Points on a hilly landscape, in no order, each with its height.
From any point a climber steps to the highest of the 2 points nearest to it. It stops when none of these is higher. Distance is the straight distance between rows; heights are no part of it.
tova height 466: [ 75 117 135  82  83  85  74  88 135  88 120 101  95  89  67 113  95 109
  82 124  75 102  99 105 128 128 122  59  86 105  96 100  96  52  97 104
  97  90  79 125 104 143 109  59 131 105 153]
kifa height 451: [ 85  42  92 126 110  90  82  88  98 117  78  78  88  94 130  92 126  95
 121 100 112 139 110 134  81  80  74 122  97 120 113 135  88 117  84  79
  95 104 106  86 106  91  80 157 100 120 120]
kekoz height 663: [ 98 101 118 123  76  64  79 103 121 110  98  98 107  89 120 130  94 147
  81  76 132  99 114 116 113  88 125  89  99 108 114 130 109 107 125  78
  81  71 120 122 104 109  93 140 127 117 128]
nupo height 346: [136 130 142  98  69 106 111 132  91  89  90 106 147  70  90 151  89 106
  72 128  86  78  98  78 124 105 117  83 145  92 111  89 132  82 125 109
  98  79  85 114  61 125 156  40 149 125  79]
Zolu height 207: [120 106 134 101 121  70 124  96  96  96  77 102  76  75  83  97 113  94
 127 130  87 136 112 141 108  69  32 113  69 110  89 145  86 122  68 112
 128 101 130  96 128  95  57 112  58 114 114]
Pabuz height 255: [ 83  87  66 104 108 114 109  75 122 102 114  87 101 121 132  58  88 106
  90 135  59  70  84 101 107 106 109  93 101  68 100 119 118  92 116 118
  83 101  96 103 106  61 117 112  64  97  68]
Lema height 807: [100  59  56 103 116 120 128  93  95  91  66  74  87 129 155  66  85  87
 135 119 108 134  92 119  90 114  72 136  98  74  84 115  79  99  71 112
  76 121 113  83 117  70  91 114  83  84  99]
sumuf height 275: [ 76 103  99  87  83 119  78  80 117 105 129  85  87 115  82  86 107  82
  88  98  98  82 110  77  97 122 132  77  82  91 109  76  88  79 109  88
  71 113  70 100  97 131 103  86 113  85 136]
poka height 684: [131 133 123  97  83  90 109 133 102 100 104  92 131  85 104 152  95 104
  85 100 138  98 113  91 103  94 134 106 129 119 118  76 103  99 114  79
  89  82  85 106  75 141 123  93 157 112 114]
vusu height 431: [103 123 109  82  92  77 102 111  93  88  92 105 110  74 112 136  73 146
  96 128 102  95 105 114 129  96 117  92 103 111  78  90 129  72  87 119
  99  68 111 133 100 130  99  98 132 123 128]
vame height 67: [ 96  89  54 101 100 141 109 102  72 113 111  85  98 120 154  70  80 111
 102 115  98  67 104  94  83  78 149  94  98  63 112  84 108  91 103  91
  58  88 102 125  96  89 118 111 108  94 111]
vena height 358: [ 91  82 100  93 109 102 110  74  99  97  72  91  75 100 128  72  96 106
 122 124  92 131 119 130  87  88  58 117  78  92  96 125  75  94  58 116
 100 114 117  88 133  91  52 123  68  96 131]
zavud height 126: [ 74  69  92 146  89 110 101  51 127 106  97  83 113  97 151  81  87 125
 113 121  73 115  77  85  82 116  81 119  80  88 120 148  88  92  60 128
  95  93 101  70 137  82 107 136  58  77 100]
mopi height 586: [ 84 125 131 103  78  63  86  99 131  93 109  91 118  99  89 131  87 142
  81  84 129  93 115 121 125 114 125  76  97 116 114 123 103  98 119  86
  85  89 117 120 109 131  83 111 123 107 147]
Kaber height 399: [131 115  85 111  61 110 121 141 133 104 116  94 110 100  70 137 133  59
  99 105 107 106  90 109  88 117 127  77 124  93  87  52  93  89 115  70
  82 108  53 119  60 132 127  50 134 106  85]
voriv height 231: [116 132 139  99 117  58 115  95 114  90  92 115  95  85  87 119  98 124
 121 122  86 120 110 135 121  85  55  98  69 123  80 138 102 121  70 116
 134  86 130 112 124 109  58 115  63 110 112]
sek height 171: [109 128 113  74 125  84 113 114  74  75  94 119  78 112  63  95  97  99
 106  90  87  89 124  94  98  94  46 108  91 107  84  79  86 123  87 100
 111 122 114 104 117 122  54  89  73  71 101]
gavas height 373: [ 77  61  69 123  89 148 107  81  76 118 106  66 107 116 147  66  80  91
 114  72 108 104  96  83  65  93  65 122  92  93 116 108  78 114  74 117
  52 115  95  74 122  85 103 139  81  60  61]
Zufol height 465: [105  98 109  89 107 100  97  92  95  95 116  94  72  99  64  85 133  70
 132  86 119 126 120 125  92  77  68  99  85 119 112  64  71 127  81  60
  90  99 101  96 104 130  55 117  90 109 135]
sotu height 345: [ 98 115  85  77 109 106 108 121  80  87  87 119  98 112  95 111  77 106
  95 109  91  73 113  78 105  97 111 100 117  82  80  69 114  91 107 105
 100 112 103 109  91  98 100  79 101  95  92]
gova height 427: [ 58  90 111 105  89 106  43  50 104  99 127  89  71  87  93  78 110  86
  79  74 103 104 114 103 106 101 112  82  77 114 121 121  82  83 106  85
  92  98  84  93 119 107  84 132  94 101 152]
tevev height 164: [ 78 102 133 114  67 153  99 106  50 116 135 103 136 125 133  81  98 114
  74  78 106  59 119  62  73 100 135  74  99 116 175  98  92  98 122 104
  93 103 106  80  97 109 109  95  95  57  76]
Sevo height 657: [128 116 134 101 113  56  70  94 125 119 106  89  95  76  95 110 108  92
  92  82 130 130 105 114 113  79  88 130 103 139 105 139 110 119 116  88
 113  87 112  88  95  89 105 146 101 139 111]
kuvek height 529: [ 65 126 124  93  98 104  71  42  87  91 123 107  79 100  75  70  84  83
  77  68  84  97 113  82 110 119  82  91  66 119 114 126  82  93  85 122
 104 109  97  84 144 115  71 110  64  66 135]
kuzab height 320: [ 82  86 115 102 102  88  60  46  86  89 126 111  65 106  67  83 103  63
  82  68  82 108  95  87 100  86  93  95 103 124 107 106  99 102  99  80
 110 135  99  89 111  80  88 117  67  88 102]
dev height 517: [ 77 111 135 126  91  66  87 104 102 109  95 119 119  99 103 113  84 121
  99  70 116  88 118 101  95  91 101 112 104 133 125 128  96 118 102  95
 113  97 115  89 110  90  74 141 103  91  95]
Lobi height 167: [ 99 111 152 113  63 100 100 129 109 100 114  91 140  88  88 129  92 106
  82 137  75  90  95 101 120 122 140  66 123  93 105 108  92  65 104 105
  75 102  67 138  72 148 129  47 164 109 125]
firin height 143: [122 103 143 130  59 116 103 130 109 120 124 101 139 106  85 129 120  83
  91 131  77  85  94  90  92 108 147  66 126  92 139  95  98  80 127  79
  83 111  63 124  64 130 140  44 154 103 106]
kapel height 185: [129 117 122  87 118  75 144 105  93  97  63  88  74  65  97 104 120  93
 125 151 104 143  93 144 107  62  34 123  71  98  80 138  98 125  78 114
 115  89 131  99 118 104  62 109  93 143 115]
tamos height 547: [108  89  78 105 107 120 117 128  61 107  92 107  94 103 130 108 103 116
 140  68 145  94 111 103  77  72 127 119 109 120 100  62  80 118  86  77
  85  78  96  98  92 109  97 115 140 101 114]
fadu height 340: [ 95  42 101 167  68  78 103  97  90 115  71 100 130 110 149 105  96 135
 121  98 111 134  99 104  71 106  89 152 100 107 113 160  67 107  73 106
 105  91 128  68 142  84 116 136 101  83  98]
Merun height 564: [117 114 112  86 123  53  74  84 117  97  93 100  80  70  74 120 117  87
  83 102  85 124  74 103 122  77  84 114 106 119  89 114 142 108 115 103
 132  92  97 106  86  89 115 106  84 141  87]
Zures height 94: [102 101  73 103  73 156 103 101  69 125 141  79 111 137 146  68 102 109
  93 102  93  65 107  82  80  79 157  74  91  64 128  82 100  89 113  95
  52  80  93 124  81 110 126  83 120  89 113]
tig height 238: [115  97 112 117  90  84 135  99  99  97  64 118 104 102 143 113  77 131
 138 123 104 144 120 137  93 103  83 133  72 106  76 149  63 106  40 133
 126  94 137 100 147  89  60 114  72  90 125]
voluv height 609: [ 90  57  47 106 123 120 103  91 113 106  80  65  84 111 133  57 112  80
 116 113 107 124  87 129  89 107  80 109  99  84  93 102  93 100  95  79
  77 121  98  82 104  71  84 128  83 104 101]
natu height 591: [102  58  72  90 112 118 124 106  66 103  58  91  72 111 166  84  94 100
 150 116 123 131 101 119  80  86  94 140 101  95  81 104  77  97  66 100
  86 101 114 111 118  77  90 121 105  91 121]
Vaso height 124: [123 103 116 120  65 115  91 120 119 124 128 100 122 113  71 109 129  76
  98 108  96  87  98  91  77  99 148  62 112  92 158  73  98  94 136  57
  87 106  72 111  57 112 142  62 130 100  93]
vonor height 488: [129 110  68  93 108 104 107 125 106  94 113 117 101 128  52 114 124  72
 109  65 131  78 100  98  99 115 104  92 118  94  96  45  85 125 130  76
 107 103  78  83  71  94 110  66 110 101  65]
bil height 397: [112 110  78  66  96 100 114 122  98  72  95 120 110 100  71 122  76 117
  74 128  81  73 105  93 129 116 104  74 115  76  52  63 123  70 107 125
  98 102  98 128  85 115 107  45 102 102  86]
zuv height 444: [134 116  60 107  79 107 126 143 132  95 119 118 110 116  60 128 132  66
 104  79 132  87  92 109  91 122 124  75 125  94  96  46  92 117 127  74
  93 103  61  88  64 109 119  44 123 106  76]
simoz height 432: [ 79  74  64 115  95 158 111  93  78 119 118  85 104 121 122  67  86  87
 116  46 129  80 108  82  77  94  77 106  94 103 116  75  80 122  78 105
  59 107  93  70 107  82 104 120  81  53  49]
Fomum height 102: [102  86  85 113  68 128  72 102 103 126 141  95 103 119  83  66 127  87
  85  91  89  75  98  85  78  89 139  65  91  82 153  68 105  93 137  59
  87 105  75 105  72  97 131  85 104  99  89]
dos height 464: [ 78 117 133 127  89  92 104 119  80  98  84 126 136 100 119 109  62 134
  88  76 110  79 122  84  99  93 126 112 117 122 114 125  94 108  95 111
 114  94 125  89 128 100  82 125  98  75  93]
Duf height 503: [ 94  75  74 112 108 136 100 112  87 113 107 109  99 118  92  71 113  91
 122  50 132  69 101  88  80  93  99 105 102 100 121  64  87 126 106  83
  92 107  93  71  90  67 105 102 101  80  47]
gozod height 484: [104  77  81 103 107 109 109 121  61 106  73  94  81 110 150 100 101 107
 149  86 139 119 117 120  78  77 106 131 101 114  85  98  82 116  75  90
  91  78 107 116 107  89  86 132 134 100 123]
Reru height 299: [ 89  80  62 104 121  91  90  87 131  99 107 100  95 101  94  65  98  96
  71 134  66  95  71 112 116 106 107  85 112  77  86 110 120  90 124 101
 109 115  95 106  98  58 117 101  63 118  73]
vev height 274: [113 106 115 102  72 140 118 131  50  97 111 109 128 110 113 116  94 126
  98 118  97  67 116  75  97  89 169  85 133  93 116  81  99  71 124  89
  86  86 107 120  68 124 133  61 132  93 109]
dafa height 344: [131 121  52  70  91  99 128 144  85  71  98 102  92 109  76 125  95  93
  80 125 106  99 114 111 128 122 100  85 111  70  41  36  94  79 110 121
  90 103  95 129  84 121  96  53 112 110  99]
mamep height 315: [ 89  87  81 101 108  98 113  92 111 113  88 110 114  76 122 100  91 140
 101 141  53  83  69 111 102  89 126  84 107  85  95 113 150  83  98 110
 116  84 107 128  91  77 126 106 107 124  83]
mitez height 310: [ 91  79  80 130 112 120 121 118  79 100 102 108 110 121 134  73  78 109
 113 108  78  79  88  82  78 103 113 125 114  77 111 116 103  96 116 107
 106 112 124  81 106  49 125 108  93  79  43]
ped height 60: [107  86  46  92 111  99  97 114 112 110  95  88  81 114  86  73 120  83
 113  87 115 103  91 126  97  93 111  91  98  90  87  48  98 110 123  65
  90 109  87  91  86  92  92  97  99 122  91]
Lor height 504: [115 114 120  96 125  63  90  90 129 119  85  91 103  52 109 119 119 108
  82 122  95 130  65 116 123  85  91 118 104 122  91 134 154 105 102 115
 132  59 104 111  85  90 131 115 100 162  91]
Dud height 372: [ 97  90 129 125 105  68  74  61 110  97 111  99  79  85  81 101 112  91
 105 101  92 136 102 133 113  80  79 116  83 141  93 155 104 116  81  93
 128 102 116  97 120  82  75 140  63 123 120]
nid height 277: [ 95  78  63 113 120  96 114 103 102 110  68  98  93  89 138  88  86 120
 111 134  83  99  79 123  89  96 115 107 105  79  85 113 136  85 101 105
 104  95 105 118  94  76 111 117 108 115 106]
fuge height 230: [ 98 105  96  67 126  92 102  82 106  83  97 100  64  98  75  87 104  94
 109 130  77 122 109 130 108  88  65  87  77  90  77  97 107  93  88 102
 108 116 108 112 113 105  62 101  57 122 125]
Vuz height 270: [ 85  93  81  70 112 111  98  76 121  93  82  85  65  79 115  84  97 112
 105 153  82 134 104 138 108  86  98  69  74  88  82  99 112  79  82 116
  93  93  95 121 107 108  57 108  83 135 145]
rebal height 389: [131 106  86  96 121  80 111 134 102 105  78  85 108  72 115 113  99  93
  90  98  94  91  55  95 112  94 105 114 123  74  97 109 151 103 157 123
 127  93 101 106  64  64 137  91 136 137  54]
fov height 578: [108  74  65 108 131 112 118 127  90 106  96 105 102 124  86  84 125  83
 133  40 133  85  99 121 102  95  81 115 117 101  84  69  79 139 114 104
 117 105 103  59  84  56  95  88 117  90  52]
Givoz height 166: [ 83  76  78 124 116 106 121  63 132  95  82  98 115  97 146  91  88 139
 124 151  62 120  60  92 102 119  95 111  85  77  86 130 112  83  61 117
 106 105 104  91 121  66 107 113  57  86  96]
Demol height 360: [102  62  77 102 132  84 103  96 106  90  79  76  70 118  73  63 138  50
 127  93 100 143  86 133 108  95  43 123 102 101  75 112  89 129 114  73
 117 129 124  72 108  62  82 103  79 108  81]
kalo height 121: [ 94 134 124  58 106 100 109 101 105  65 109 113  82 102  63 118  90 112
  85 137  82 101 115  99 124 121  83  68  84  92  73  75  97  72  78 124
 101 113 101 122 114 161  74  59 103  98 143]
lufaz height 349: [ 74  95 109 101 107  99 103  80 115 108 107 117 131  80 122 106  85 157
 100 132  55  79  92 101 115  92 132  78  91  98  91 122 133  81  79 119
 119  72 108 115 103  86 112 108 103 102 100]
gif height 309: [ 88  89  98  85 108 104 106  72 110 101  74  98  79  92 136  98  95 120
 111 136 101 132 114 144 104  88  86  95  75  97  92 124  91  94  68 122
  94  92 107 112 121  98  47 132  86 113 155]
Bem height 694: [121 108  84  60 100  86  90 108 110  67 117 131 109 131  30 118 105  88
  50 100  79  85  99  79 138 132  94  68 110  81  76  80  90  98 133 108
 110 125  84 117  90 100 110  53  77  93  83]
nir height 234: [ 98 110  77  89  74 120  90 110 134 110 130  77  95 110  86  87  96  81
  80 121  74  84  97  91 107 125 137  62  95  66  84  66  95  57 115  90
  56 104  67 120  85 130 109  55 127 100 123]
Zok height 144: [103 135 111  58 114 104 116  97  86  69  99 113  68 112  67  93  88  98
  95 117  93  91 133  95 110 110  72  83  78  92  82  73  87  99  83 109
  97 123 107 110 127 145  56  76  83  84 140]
sot height 607: [117 117 132  67  96  75  87 100 111  65 104 136 113 107  29 147 103  88
  66 115  71  92  83  73 133 117  95  72 126  98  89  96 113  85 118 114
 111 111  80 122  85 121 126  38  96 104  89]
nibe height 303: [ 96 126 119  86  96 106 112 119  77  83  97 120 110 112  92 130  81 115
  90 106 110  71 120  77 108 104 129  98 115 111  99  77  98  87  99 100
  96 111  98  99  96 143  92  82 116  87 114]
dibu height 501: [114 114  98  66 104  61  77 101 118  84 101 105  76  80  54 115 110  82
  77 116  77 118  79 107 126  90  83  86 107  97  70  86 136  85 119 100
 114  97  92 128  88 111 107  72  77 138  90]
gase height 341: [111  95  79  94 116  77  89 113 114 100  88 106  97  92  81  97 101 100
  88 109  77  82  72 105 107  99 104  93 119  82  98 100 138 100 136  97
 128  99  97 107  77  63 127  92 102 121  54]
faba height 354: [ 90  97 116  95 110  94  70  80  86  89 103 124  89 114  59  86 105  77
  97  59 100  86 103  76  92  94  76 106 104 120 115  93  90 117 101  83
 115 129 100  87 114  82  88 107  73  72  71]
nem height 4: [ 99  67  90 115 116  98  92 103  94 130  90  86  85  96 107  89 135  89
 139  49 135 119  99 116  75  68  87 128 100 120 113  89  95 140  97  69
  92  99  92  74  81  91 101 137 129 114  89]
Tamal height 605: [124 133 126  94 101  82  89 118 112 105 109 101 114  96  74 130 112  89
  95  84 131  87 107  82  97  94 110 110 119 126 132  78 102 112 126  75
 104  93  82  84  74 123 113  93 126 108  95]
sizu height 445: [143 137 126  70 127  82  86 122 117 111  87  92  93  54  95 114 112  76
  86  83 135 113  94  74  87  91  72 128 108 109 102  86 126 120 142 106
 132  82  97  85  62  96 121  94 125 133  89]
Nelal height 128: [ 89  99 105 113  64 172 103  96  63 128 149  80 117 143 132  76 119 110
  82  83 101  58 109  69  68  92 138  66  85  86 164  82 101  92 118 101
  62 100  83  92  79 117 122  78 114  73  96]
mebu height 658: [117  89  87 106 134 103 123 136  84 100  84 105 102 118  99 104 102  71
 136  42 122  83  87  89  91 101  87 121 121  82  95  95  86 134 135 104
 133 110 112  62  75  44 104  95 118  79  40]
vefi height 326: [ 75  98 120  97 109  76  63  49 107  86 123 112  60  89  70  96 105  85
  96  98  69 117  92 107 119  81  97  90  86 121  95 123 115  93  94  95
 126 112  99 101 112  88  83 113  64 112 125]
momiz height 668: [121 102  79 105 102 111 116 131  65 110  87 104  96  95 122 112  96 107
 129  90 123  79  99  96  83  71 143 121 122  89 107  74 113 101 121  85
  99  78  99 115  67  96 118  99 142 111  91]
dutar height 824: [140 122  86 101  85 107 118 136  86 108 101  91 107  82 111 131 109  92
 116  88 130  93  94  99  82  84 139 112 125  99 107  54 109  99 119  75
  91  74  81 116  60 128 130  86 155 123 108]
Kel height 294: [130 138 135 105 122  68 138 119  93  96  72 120 112  72 124 141  84 132
 120 112 104 127  97 116 108  93  68 144  93 120  55 143 120 118  73 153
 140  74 141  96 114  91  95 105  92 112  84]
fatis height 359: [ 61  60  81 108  94 127  54  53  91 114 127  70  79 100 105  55 113  68
  96  69  95 107  99  92  85  94  93  88  82 103 125 117  91  94  97  90
  77 105  79  85 109  90 100 149  74  97 113]
bab height 513: [ 81  75 119 136  87  83  86  56 114  97  98  99 101  93  99  71  92 100
 116 101  75 135 109  99  80 116  51 131  82 117 104 154  74 106  52 121
 125 114 115  72 147  88  84 123  44  70 108]
bife height 617: [ 82 121 144  95  84  87  93  93 103  84 140  86  89 114  50 115 113  71
  88  76 133 112 113 111 108 134 112  92  82 127 123  96  55 105  91  75
  98 129  94 104 117 159  72  89 122  90 158]
redu height 351: [ 95  95 107 114 107  93 122 115  77  96  70 123 102  93 139 116  72 128
 127 110  97 102 106 101  91  89 118 138 117 104  74 126 115  94  75 122
 118  82 125 109 118  78 100 125 101  84 104]
vus height 218: [115 106  59  92  73 145 111 116 117 105 133  86 105 141 105  88  98  77
  85 113 107  62 111  86 108 122 141  63  96  60  87  52  79  88 110  93
  53 107  73 101  81 121 113  62 113  84 101]
rapu height 627: [ 65 102 123 110 101  99  75  54  94  95 111 109  93 102  92  70  84  85
  94  71  78 103 110  82  91 108  62 105  86 125 110 136  75 104  63 119
 115 119 106  83 141  99  75 125  52  62 107]
Mese height 79: [ 99  83  60 100  97 107  75 103 122 116 115  86  92 110  84  63 112  81
  89 101  89  84  93 107  99 101 129  74  92  75 102  64 111  92 137  63
  77 104  83 110  88  94 112  95  92 117  94]
vunan height 205: [ 96  85  84 109 126  87 126  78 131 102  72 113 115  79 126 121 100 145
 131 157  72 141  48 116 115 121  90 108  79  97  66 135 126  80  58 114
 130  97 117 107 105  79 104 109  79 108  89]
gezam height 415: [ 75 128 139  77 100  90  81  79 125  88 115 121 122  81  67 119  84 142
  83 121  70  92  91 104 148 117 118  52  81 114  76 112 118  67  81 122
 123  77  92 124 101 137 107  66 112  96 125]
ref height 443: [ 63 113 114  84  86 130  77  62  75 102 121  95  90 116  74  67  91  60
  79  49 105  82 106  55  95 127  83  84  74 124 122  95  69 109  85 109
  85 121  84  66 134 135  77 107  84  50 115]
tagip height 533: [101 119 124  86  90  78  95 102 108  86 128  83  76  93  64 110 118  81
 103 108 125 120 125 121 105  97  90  89  85 118 109  76  71 101  93  72
  93 103 102 101 108 152  56 109 116 112 157]
gonaz height 233: [ 86  97 100 101  90 127  94  99  87 103 115 118 116 125  89  76 105  90
  79  81  91  56 111  64  81 105 106  80 110  91 140  90  99 110 135  94
 104 117 102  78  99  60 114  96  61  63  32]
zazu height 251: [121 104  34  94  87 128 118 135 113  99 120  99 101 127  94  92  99  88
  85 106 121  70 108 107 110 117 134  80 109  78  70  32  82  93 114  87
  80 102  80  99  86 106 106  65 107 103  96]
gopu height 447: [117 113  95 100 130  69 112 115 117 112  66  85 105  51 116 112 112 107
  85 118  87 119  48 112 116  97  85 115 108  94  78 122 171  96 124 125
 129  73 103 114  76  79 134  99 122 149  65]
geza height 380: [111 128 101  77 109  83 118 117  79  86  70 109  90  67 111 130  78 124
 102 126  96 104  94 114 118  94  95 110 114 100  63  91 146  90  89 129
 114  77 117 123  94 106 100  93 111 125 100]
baf height 758: [122 115 132 110  91  54  76 105 137 119 103  92 116  69 107 125  98 129
  69  88 133 105 105 111 113  86 115 110 108 123 116 137 126 114 131  90
  97  65 114 114  85  98 114 140 114 137 114]
Zul height 520: [ 76  33  71 119 109 121  85  68 110 107  79  71  78 103 130  58 126  77
 121 107 103 145  96 119  79  99  68 118 100 103 110 125  90 103  84  76
  85 121  97  83 110  82  89 143  81 107 115]
putu height 319: [ 65 110  98  98  84 131  84  80  99 109 121  75 100 110 131  83  93 111
  79 101  95  70 118  75  93 107 130  76  81  89 133  95  90  81 104  99
  65  84  75  96 108 125 106 105 123  87 136]
dugam height 291: [109  55  96 145  72  82 115  83  98 100  51 105 119 110 151 103  92 135
 139 117 107 152  99 117  80 114  78 153  90 101  94 154  64 103  50 119
 115  97 132  72 149  95  92 119  87  88 119]
Moti height 293: [127 106  38  85 112  97 117 150  96  91  89  90  89 105  86 102 107  87
  93 104 111  95  98 123 119 110 107  94 109  75  61  41  98  97 123 103
 103  95 100 102  84  90  98  78 118 120  89]
vomup height 260: [123 140 137 100 107  57 123 103 122 106  93 118 128  67 108 140  83 150
 102 117 110 131 100 132 134 102  78 109  72 129  64 141 125 117  68 129
 128  69 139 119 107 105  75 127  80 116 100]
vip height 22: [ 85  46  55 126 103 127 102 110  76 130  90  88  93 111 143  69 119 104
 128  67 126 103  93 109  65  73 103 119  96  96 115  87  98 123  96  71
  79 104  87  93  87  80 113 129 123  99  88]
moki height 428: [ 76  85 124 134  86  85  84  53 123 101 106 105  98  83  93  88 105 113
 112  96  88 143 116 135 105 107  75 109  64 124  92 170  76 104  64 108
 125 100 124  91 137  80  57 142  47  96 136]
baso height 433: [ 92  74 107 114  99  93 109  77  96  95  73  92  89 107 103  64  97  80
 126 105  84 136 122 108  74 103  31 136  92 106 100 131  62 116  51 110
 109 134 129  76 139  91  72 106  50  74  94]
besi height 542: [126 128 108  74 117  82  91 114 100  89  99 119  90 107  54 129 120  73
 103  65 116  87 101  75  95 104  82 108 114 108 109  67 103 121 129  79
 115 111  92  87  78  97 109  82  97 104  75]
belu height 377: [ 79  75  84 127  98 121 112 101  84 106  90 102  98 108 152  79  72 110
 119  96  98  99 107  81  67  96  91 137 108  89 110 114  86 106  79 110
  87 107 111  81 121  76 102 129  91  71  71]
dor height 235: [ 92  84  82 106 122  83 119  90 121 104  66  98  92  72 121 108 112 125
 124 154  81 139  65 137 112 101  88  98  89  99  76 124 147  85  80 107
 118  95 106 115  99  86  91 116  89 133 109]
sumug height 198: [ 91 109 116  97  71 136 103 115 110 100 116  92 114 112 106 106  91 108
  83 143  76  80 105  81 109 124 148  72  99  76  91  88  90  54 105 109
  67 108  74 119  79 144 122  53 153  84 143]
fil height 314: [ 77  62  77  99 106 128  67  58  94 112 127  83  89 112  81  49 105  57
  95  55 114  96  91  88  88 103  79  94  90 106 115  91  88 115  95  86
  77 121  89  82 107  72 103 134  71  76  70]
takol height 267: [ 95  90  79 106 121 105 113 119  93  93  95 130 115 120  98  89  92  99
  85  92  78  63  99  82  89 109 103 103 121  75 112 111  98 114 138 113
 122 111 116  81  97  44 116  88  78  78  37]
fasom height 531: [ 78 109 128  88  90 122 101  93 106  89 130 102  93 128  51 105 117  57
  85  72 124  87 105  73  83 135 115  83  93 121 119  69  55 110  80  82
  93 138  73  89 102 157  87  70 104  72 128]
Tuk height 376: [155 139 122  88  84 101  98 139 109  96  99  99 134  59  80 143 106  77
  77 106  96  93  96  71 108 108 102  92 129  86 113  69 135  82 141  98
 103  86  75 111  54 107 164  45 141 135  60]
sudor height 568: [123  90 102  91 137  84 121 128  92 108  74  84  94 108 112 115 108  81
 138  64 117 108  79  98  81  91  73 142 114  93  77 110 110 131 119 105
 127 111 120  67  77  69 100 100 126  99  61]
ved height 250: [ 92  74  54 130 115 120 123  90 110  99 111  83 115 136 141  56  81  96
  86 123  79  79  72  99  97 118  90 115 102  65 109 118  96  97 114 121
  79 112 104  80 122  49 118 114  65  83  57]
vokud height 411: [106  76  96  92 121  95  97  92  95  99  92  83  64 100  76  69 137  65
 125  93 109 136 106 127  92  75  55 113  89 108  91  84  87 123  90  68
  95 112 112  92 105  94  67 116  77 116 104]
tanu height 493: [146 123 103  72 137  86 108 133 102 107  87  81  87  79  97 117 120  72
 106  66 131 109  86  89  85  85  70 130 108  96  83  86 119 131 129 112
 124  90 109  77  60  80 100  96 131 117  78]
Ror height 449: [106 109  70  66 105  81  92 106 121  81  98 101  82  87  61 104  96 105
  69 127  74  97  87 113 125 110  96  70 103  80  63  67 123  69 109 112
 100  94  93 131  93 116  97  63  81 125 101]
tebak height 388: [ 86 101 111  88 102 121  91  82  79  97 110 117  96 122  55  81 106  66
  99  45 115  79 107  64  83 110  74 103  96 125 119  70  70 127  86  81
  98 131  98  82 112 116  76  94  76  60  88]
guzi height 395: [ 86  53  95 144  91  75  92  99  96 119  77  94 113  99 151 106 104 127
 116  84 120 117 108 120  77  85  95 133 104 117 108 145  84 118  90  88
  94  88 113  93 121  87  99 160 115 111 109]
Tosi height 92: [ 51  98 100 130  81 113  81  42 110 109 110  72 105  88 147  80  80 106
  99  84  76 108 104  87  91 117  78 101  76  95 127 152  82  97  70 143
  84  79  88  81 146  94  87 153  65  70 113]
Bimor height 409: [ 89 103 126 143  85  93 118 118  70 100  85 134 131  94 144 114  64 141
 110  90 101 101 124  93  98  92 144 136 124 111  99 144  87 108  82 120
 116  74 135 101 136  77  93 129  96  73  95]
pum height 43: [ 95  66  42 119 114 144 110 111  74 123 109  83  94 121 160  62  99 102
 117  88 114  86  94 101  70  81 121 106  94  70 110  84  95 102  96  83
  64  94  96 113  98  75 116 128 107  93  91]
rim height 544: [116 146 138  73 100  77  98 109 104  77  93 118 117  82  64 149  91 115
  78 112  92  80  97  76 129 100  89  94 122 110  91  95 128  89 106 115
 121 101 100 111  86 132 116  66 108 112  88]
Lomag height 521: [ 78 116 143 100  75  76  78  95 130  98 119  90 119  94  65 127  98 120
  73 106 109 103 100 113 131 125 137  72 101 112 113 122  84  76 110  91
  90  95  88 124 110 140 107  79 146 107 156]
zegek height 486: [127 143 133  86  84  69  97 112 121  93  97 102 128  61  93 144  77 129
  66 116 119 104 103 102 139 103 100 102 112 123  93  95 130  87  98 121
 102  70 101 123  85 146 115  85 131 131 110]
Gufes height 259: [ 98 107 108  96  84 152 117 121  68  98 109 113 120 124 104 109  92 102
  95  92 109  58 112  57  86 107 150  79 107  96 123  67  84  90 109  89
  78 110  90  85  86 123 111  72 109  72  99]
nup height 334: [103 126 111  91 125  68 129 116  85  89  66 126  89  87 113 131  82 128
 117 121  85 110  88 108 103  99  81 131 107 108  65 116 128 101  78 131
 130  91 121 102 110  89  94 104  92 103  83]
Pataf height 608: [113 108  80  72 105  96  80  91 109  76 126 125  86 141  41  95 114  65
  66  78  95  88 104  71 119 123  98  78 103  94  84  62  75 111 123  94
  99 131  89 103 103  92  95  66  63  82  91]
nado height 452: [ 84  91  82  93 112 128 111 105  66 106  88 107  89 119 132  85  79  97
 119  81 112  91 125  91  78  94  88 124  97  99  87  80  80 109  66 101
  81 109 108  89 118  85  76 119  93  63 102]
vonov height 195: [111 113  89  73 132  82 116 108  95  81  80 112  79 110  72  97 101  95
 103 106  90 101 115 108  99  95  54 115  98  89  64  86 104 110 102 109
 111 125 112  98 110  90  65  94  74  94  88]
Ruman height 579: [102 100 138 119  97  66  68  90  97 118 103 100 105  99  84 108 112  82
 101  52 140 105 116  99  94  80  87 126 105 143 135 124  90 131 104  75
 119 100 106  82  96  87  96 149 102 106  87]
Siz height 368: [ 45 107 112 111  80 109  62  67  95 111 123  81 104  98 117  79  95 111
  67  76 101  79 114  83 107 112 120  75  76 105 137 126  82  84 107 106
  81  82  87  92 123 117  95 127 108  79 141]
Vuka height 530: [102 112 116  70  89  99  94  86 112  77 127 116  79 135  39 110 115  55
  78  93  95 100  99  69 105 134 106  79  91  99  92  72  65  98 108  82
  94 145  78 109 101 134  89  59  89  77 114]
Pazom height 311: [136 119 131  98  65 120 121 133  54  93  97 101 139  78 105 131  84 121
  97 131  94  74 111  80 116  92 155  90 146  89 112  81 117  64 120  92
  91  73  97 136  62 129 149  60 150 116 102]
sosaz height 383: [ 72 118 124  79 109  96  93  80 122 103 104 121 138  70  99 116  82 159
  92 129  62  88  88 102 134 108 126  52  79 106  71 114 130  82  61 122
 128  65 103 129 100 112 110  83 106 104 102]
Far height 408: [149 144 128  67 108  86  84 123 118  96  96 106 103  61  75 137 107  74
  75  85 118 106  91  65 103  96  87 107 121 101 110  82 131 106 149 105
 121  87  83 104  58  95 154  64 122 135  70]
fafib height 202: [ 61  94 123 115  84 126  77  83  81 112 126 107 108 108 105  75  93 100
  77  81  88  72 104  62  75 102 106  86 100 106 159 117 101 103 116 108
 101 107  97  85 109  87 107 121  77  61  69]

Call two points neighbours if one is among the 2 nearest of the other. Go from one point of each pair to the other, from neighbour to neighbour, staying as high as possible. Name the lowest point that can't be avoided.
bife, dutar -> Demol
dutar, baf -> nup
mebu, Merun -> Gufes
Bem, bife -> Vuka
Lema, dutar -> gozod

Where does a climber stop that starts at each point below?
zavud -> baf
sek -> rapu
Kel -> Bem
zazu -> Merun
redu -> baf
Pabuz -> Merun
sosaz -> baf
vev -> mebu
Kaber -> dutar
dugam -> Lema
Gufes -> Merun
